Each row is a point on a landscape with many valleys, with its height.
From any point a ball takes the steepest step (drop divided by distance) to one of its 2 nearest points. It stops when none of these is lower. Distance is the straight distance between rows; heights are no part of it.
<601> (h 30.4): [ 28   2 -56 -47  41 -12 -31  34 -71  -6  -7  -5 -29  15   0   4  46  47
  20  -1  49  40 104 -43]
<197> (h 68.2): [ 23 -12 -22 -18  67  26 -10 -53   8  20  19 -12 -15 -29  48   8   3   5
 -10 -26  33  59  -6   2]
<41> (h 30.9): [ 33  -5  30  15 -30 -13  10  -5  -6 -13 -24  12  26 -43 -29  17  24 -46
  58 -34   3  22 -60  -7]
<780> (h 44.4): [-37 -17 -32  27  -7  34 -57  59 -30 -13  21 -10 -19  10  56  32  10  41
 -26  38  37 -10  27   6]
<691> (h 22.1): [ -6 -82 -20   3  41  47 -43  -4   6  38   7 -69 -14 -30  32   8  15  47
 -64  17  38 -45  61   3]
<250> (h 22.2): [-27 -99  -7 -36  52  67 -55  10  44  24 -10 -36  -6 -34  61  18  12 -27
 -32  13  -5  11 -23  33]
<808> (h 63.3): [ 40 -14   0 -26  10 -23  20 -22  -9  37 -14 -15  14  23 -42  -7  41 -16
   5  -5  28  72 -13   5]
<543> (h 43.7): [-13  61 -31   7 -46 -37   3  10 -35 -12  17   0 -16  -3 -13  -7 -22  34
 -25   7  -1 -73  57 -19]
<384> (h 52.7): [ -2 -22  19  26  16   8  -1   1   2 -49 -11 -19   7   5 -18  11 -53 -55
  14  -3 -95 -32 -39  43]
<179> (h 32.3): [ 12   6  -2 -28  -9   7 -15  24  27   8 -14  38 -30   3  -5  -7 -37 -25
 -53  51 -31 -50 -47  35]
<55> (h 9.4): [-16 -58 -32 -14  58  38 -41   2   7  19   5 -51  -8 -31  66  27  15  25
 -51   6  14  -4  14  21]
<115> (h 47.5): [-36  37  -8  -3   7 -50  38 -25 -27  16  14  -2   4   9 -50 -29  25  16
  35 -51   1 -10  70 -18]
<119> (h 65.8): [ 57 -33   2 -24  54  20   5 -57  16  53  -6  -9   0   2  -7   4  29  -8
  -2 -11  39  81 -15  14]
<447> (h 8.5): [-30   7  13  47   2 -19  40 -14  -9 -10  16 -23  20  10  -2  -2 -13 -19
  20 -42 -35  -6 -10  27]
<182> (h 10.7): [  2  -3  -2  13 -31   2 -51 -11 -46 -64   5 -58   5  16   6  35  28  14
  -5   2  34   7  78 -45]
<161> (h 61.5): [ 58  19 -33 -31  23  11   8 -46  31   8  23   2   6 -44 -45  34 -51 -14
 -10 -22 -16 -26  11  22]
<382> (h 72.0): [ -4   9  44 -21 -15 -26  60  19  45   9 -14  66   1  43  47 -65 -30  -8
  -4  48 -42  -2 -49 -21]
<444> (h 60.2): [ 60  13 -13 -13  22 -41   2   7 -14 -17 -46   9   1 -10   4 -48  35  30
  -9  13 -20  23 -51 -43]
<570> (h 78.2): [ 28   2  19 -27   6  28   2 -30  40   5   0  24  -8 -11  35   2 -15 -44
  -4  14  -7  25 -37   5]
<209> (h 74.2): [-16 -14  14  70  22  -5  33  32 -13  11  -3  42  -9  14 -45  -6 -26  14
  16 -26  -7 -24 -75  40]
<271> (h 38.4): [-43  33 -21  -1  20 -58  49  19  -8  39  15  36   6   3  21 -49  21  27
  56 -33  10  12  29 -40]
<443> (h 69.5): [ 25 -34  59   9  41 -25  92  14  16  19 -17  61   1  40  16 -45 -49  11
  29  25 -52   4 -57 -14]
<810> (h 48.7): [-38 -34   3  37  -9  37 -64  53 -36 -50 -12 -35 -17  34  44  21  39  34
 -35  29   0 -13 -18  10]
<127> (h 51.1): [ 25  -4  45 -23 -16   3  70 -30  58  41  13  59  43   2 -10   0 -27 -27
  63  -1 -12  11 -14 -11]
<639> (h 63.9): [-11  48 -18  -8 -49  16 -22  -5  -6  53  26  35 -48  -8 -72   8   8  26
 -10   7  90 -15  50   2]
<132> (h 82.2): [-41  53  23  20 -55  11  -5  -9  23 -30  -8   2   9  -6  40 -29  12  -5
  15  -2 -12   3  -8 -33]
<169> (h 27.4): [ -3   3  30  58  41  -2  39 -28  13 -29   1  -3  18 -16  -6 -18 -45 -12
  74 -49 -63  -2 -33   4]
<90> (h 25.8): [-41 -26 -30 -13  -3   7 -22  70   1  31  -4  -7 -21  22  18   5  -5  18
 -76  66   9 -46   1  39]
<728> (h 71.6): [  0  10  11  34   2   6  33  14   9  52   7  72 -26 -17 -41  -9 -29   4
  13  -7  44 -19 -62  32]
<296> (h 41.7): [  9  -3  -6 -21 -36 -16  -7  43 -12 -34 -11   8  13 -24  29  50  28 -50
  38   4  -3  16 -57   2]
<118> (h 36.6): [ -4   8 -46 -40 -68   5 -50  73 -49 -33   8   5  -9  19 -10  41  15   1
  19  34  50   9  75  -8]
<383> (h 32.5): [  2  16  32  12  -5  20  32 -73  53   8  10   4  47 -29 -25 -10 -17 -29
  60 -59  20  56   2 -12]
<324> (h 46.6): [-31 -20  -5  15  17  -3   0  13   3 -27   7 -32  -1   3  21  20 -38 -28
 -38   3 -72 -56  -3  53]
<819> (h 18.7): [  0  -2  37  20 -15 -14  31 -32  10  -8 -11 -13  52 -22 -23  11  27 -43
  79 -58   9  63 -21 -15]
<295> (h 45.5): [  0  21  18  36 -34  -5 -18  10 -29 -74 -34 -21  -4   9  -8 -31  29   7
 -20   5 -57 -25 -38 -11]
<494> (h 58.9): [ 67 -15  -1 -57  -8 -12  29 -41  31   7 -10  -2  37   6 -38  26  23 -58
  24  -8   9  58 -22   0]
<753> (h 31.9): [-18 -55  -5  49  41  12 -22 -24 -15  19  23 -58 -13 -18   6  29 -17  43
 -48 -16  18 -55  58  14]
<463> (h 36.4): [-72 -28  24  32  -3  41 -25  -7  11 -11  17 -51   2  11  45  31   8 -14
 -27 -13  18  12   5  43]
<849> (h 59.3): [  6  50  11  16 -37  24  -7 -42   9  54  -3  26 -28 -14 -79 -39  36  26
   4 -20  74  14  18 -13]
<414> (h 32.9): [-65 -18 -37 -17  -7  11  -9  41  17  45  46 -11  -5   5  37  33 -29  11
 -58  34  15 -53  38  54]
<332> (h 43.5): [ 21   0  57  49  11  16  64 -57  43  44   3  30  30  11 -40 -33 -20  -9
  80 -32   6  29 -29 -18]
<569> (h 39.9): [-23 -11   3  50  15   7 -27 -30 -27 -34  16 -42 -17 -25  10  25 -40  11
 -43 -20 -39 -71  27  19]
<527> (h 55.9): [ 25   9  -6 -16  -2 -33   0   0 -16 -25 -25 -42  12  48  24 -43  52  11
 -20  21 -23  47  -8 -29]
<518> (h 42.0): [ 21  -2 -48 -56  25 -57 -12  37 -70  -3  -9 -28 -21  46 -27   0  47  41
 -13  14  13   3  87 -24]
<607> (h 76.2): [-10   4  47  56   5  -2  28   8   6  -8 -23  32   0  33 -23 -55  11  14
  13 -19  -9   3 -88   7]
<11> (h 53.0): [ 88 -48  15 -44  26  18  35 -15  40  20   3  11  36  18 -44  61 -18 -59
  29  11 -13  32 -33  23]
<353> (h 80.7): [-18  26  28   7 -25  42 -37 -10  28 -25  -8  24 -30   7  54 -14  13 -26
  -7  18   0   5 -48   6]
<152> (h 80.0): [-30  69   2  -4 -45 -11  -2 -37  21 -44   2 -34  32 -26  46 -32   9   7
   2 -22 -21  -8  44 -60]
<575> (h 47.7): [ 42  21 -15   5  40  -2  38 -28  28 -20  11   9  21 -46 -32  14 -70 -18
  48 -42 -59 -35 -11   1]
<511> (h 30.3): [  5  38 -23  -2 -35 -51   4  72 -22  -8 -14  44 -16  -9 -25 -23  -2  31
 -18  41  14 -29 -27 -17]
<561> (h 57.1): [ 50 -54  48 -42  32  26   9  -9  34 -13 -12  53 -18  31 -19 -10 -61 -54
  25  56 -94 -18 -48   6]
<331> (h 47.2): [ -3  17 -35 -40 -52 -34 -15  69 -34 -28  -4   0  16   3   2  43  34 -26
  35  12  31  24   2 -12]
<481> (h 30.7): [-38 -64  25  16  18  66 -45   8  28   6  -4 -17  -1   4  63  28  29 -36
 -11  -2  19  46 -46  42]
<156> (h 38.3): [ 21   1  -7  47  16 -10 -29  10 -53 -40 -24 -37 -25   4  -5  -9  16  34
 -41   6 -30 -27 -27  -4]
<784> (h 13.0): [-11   6 -26  -4 -36  -6 -25  72  -7  -4  -4  14 -21   8   1  21   4  -8
 -31  48  13 -19 -26  26]
<140> (h 15.6): [ -5  21 -34  -1  32 -11  -9  18 -62 -18  12  -1 -18  -7  44 -19  32  61
  35 -22  40  35  54 -50]
<368> (h 70.8): [  1  29 -30 -29  41  32 -31 -56   3   3  30 -14 -10 -36  69  -2   2  38
 -21 -13  60  53  45 -42]
<147> (h 54.0): [-36  49  26  29  -8 -10  24 -38 -13  46   2  11 -20   0 -67 -44  42  27
  35 -70  43   7  67 -25]
<752> (h 51.3): [-23  10  29  32 -28   4 -20   1  -9 -72 -23 -14  -8 -17  15  -1  -7 -45
  13 -22 -71 -31 -44  12]
<652> (h 45.7): [ 34 -30  11 -37  16  30  -7   6  47  29  -8  28 -10   9 -37  22 -55 -58
 -13  47 -46 -30 -42  44]
<850> (h 68.8): [ 61  -4 -20 -22  10  24 -26 -53   0  -5  -8 -38   9 -54 -37  38   7 -27
 -30 -13   4   8  -2  19]
<204> (h 74.1): [ 56 -18 -16 -65  27  45 -33 -52  50   4  -6 -14  -1 -21   4  25 -17 -34
 -50  21 -31  12 -12  12]
<232> (h 27.7): [  3  -7  -2  45 -21 -31 -13   0 -63 -35  -1 -50  -7  18 -41  21  21  22
 -20  -7   0 -32  44  -4]
<130> (h 41.4): [-34 -54  -3  16 -13  22  -7  11  12  31  11 -49  18   9 -34  36   6 -24
 -32   2  23  -2   8  66]
<98> (h 73.7): [-15  40 -20 -26   7   4 -32 -49 -24 -28  30  -3   2 -60  34  11   1  41
  14 -51  55  34  80 -71]
<162> (h 68.4): [  9  12 -14  -1   5   7   9  -6  13  84  17  40 -25  -2 -60   2 -18  15
 -29   8  59  -8  -2  42]
<108> (h 29.6): [ -2  47 -33 -17 -14 -31  10  23 -20  12  -2  17  -4   7  17 -46  26  29
  21   6  26  26  18 -41]
<427> (h 74.0): [-18  22  56  17 -32 -34  53  11  48  21 -49  68  42  16  25 -62  13  18
  26  23 -31  -4 -45 -54]
<7> (h 44.3): [ 29  43 -44 -30 -41 -46 -22  47 -40  -5 -12  19 -29 -14 -60  -7  -5  35
 -38  41  15 -35  30 -18]
<313> (h 46.5): [ 26 -65   1 -15   7   7   9  21  22  36 -10 -14  17  14 -44  49  10 -57
  -4  17   3  23 -43  65]
<581> (h 23.8): [-54  44   1  27 -22 -24  49 -14  18 -12  39  -8  15  19   6 -20 -59   2
   4 -27 -36 -42  27  23]
<173> (h 38.8): [-72  11 -22   5 -49  -1 -23  51 -24  15  41 -11  -8  39  28  31 -11  12
 -26  33  41 -29  65  18]
<508> (h 76.7): [-21  59 -10 -19 -11   4 -21 -40  16 -35  20   3  27 -79  73  -2 -11  24
  19 -46  17  16  42 -74]
<234> (h 65.3): [ 32  -9  40  -7  51   0  38 -24  29 -12 -20  37  -5  17  17 -44 -57 -16
  27   6 -85 -10 -48  -7]
<550> (h 75.5): [ 14 -11  89  36  -1  15  40  -4  36  17 -54  89  18  18  -2 -61  15  25
  37   9 -20   4 -90 -38]
<430> (h 25.6): [  2 -32 -25 -14 -45  -6 -52  40 -50 -29  -5 -46   8  37 -17  50  43   5
 -15  37  34  15  72  -6]
<61> (h 33.8): [-68  38 -12  36 -11 -35  34  18 -34   7  46   8 -17  26  15 -19 -34  33
 -10 -14  -3 -52  36  11]
<406> (h 51.4): [ 20 -10 -40 -57   7 -52   8  10 -23  -7  -2 -36  20  38   3  -5  28   6
 -29  20 -18  32  30  -6]

Where does a ball stop that starts at each point below?
<197> -> <55>
<384> -> <55>
<607> -> <140>
<570> -> <447>
<382> -> <784>

Call two points neighbours if one is among the 2 nearest of the other. Go from one point of each pair to the other, from neighbour to neighbour, staying as low as possible. Name the highest point that can't be avoided.
<447> and <182> -> <810>
<447> and <55> -> <384>
<140> and <182> -> <607>
<182> and <819> -> <331>
<784> and <447> -> <7>
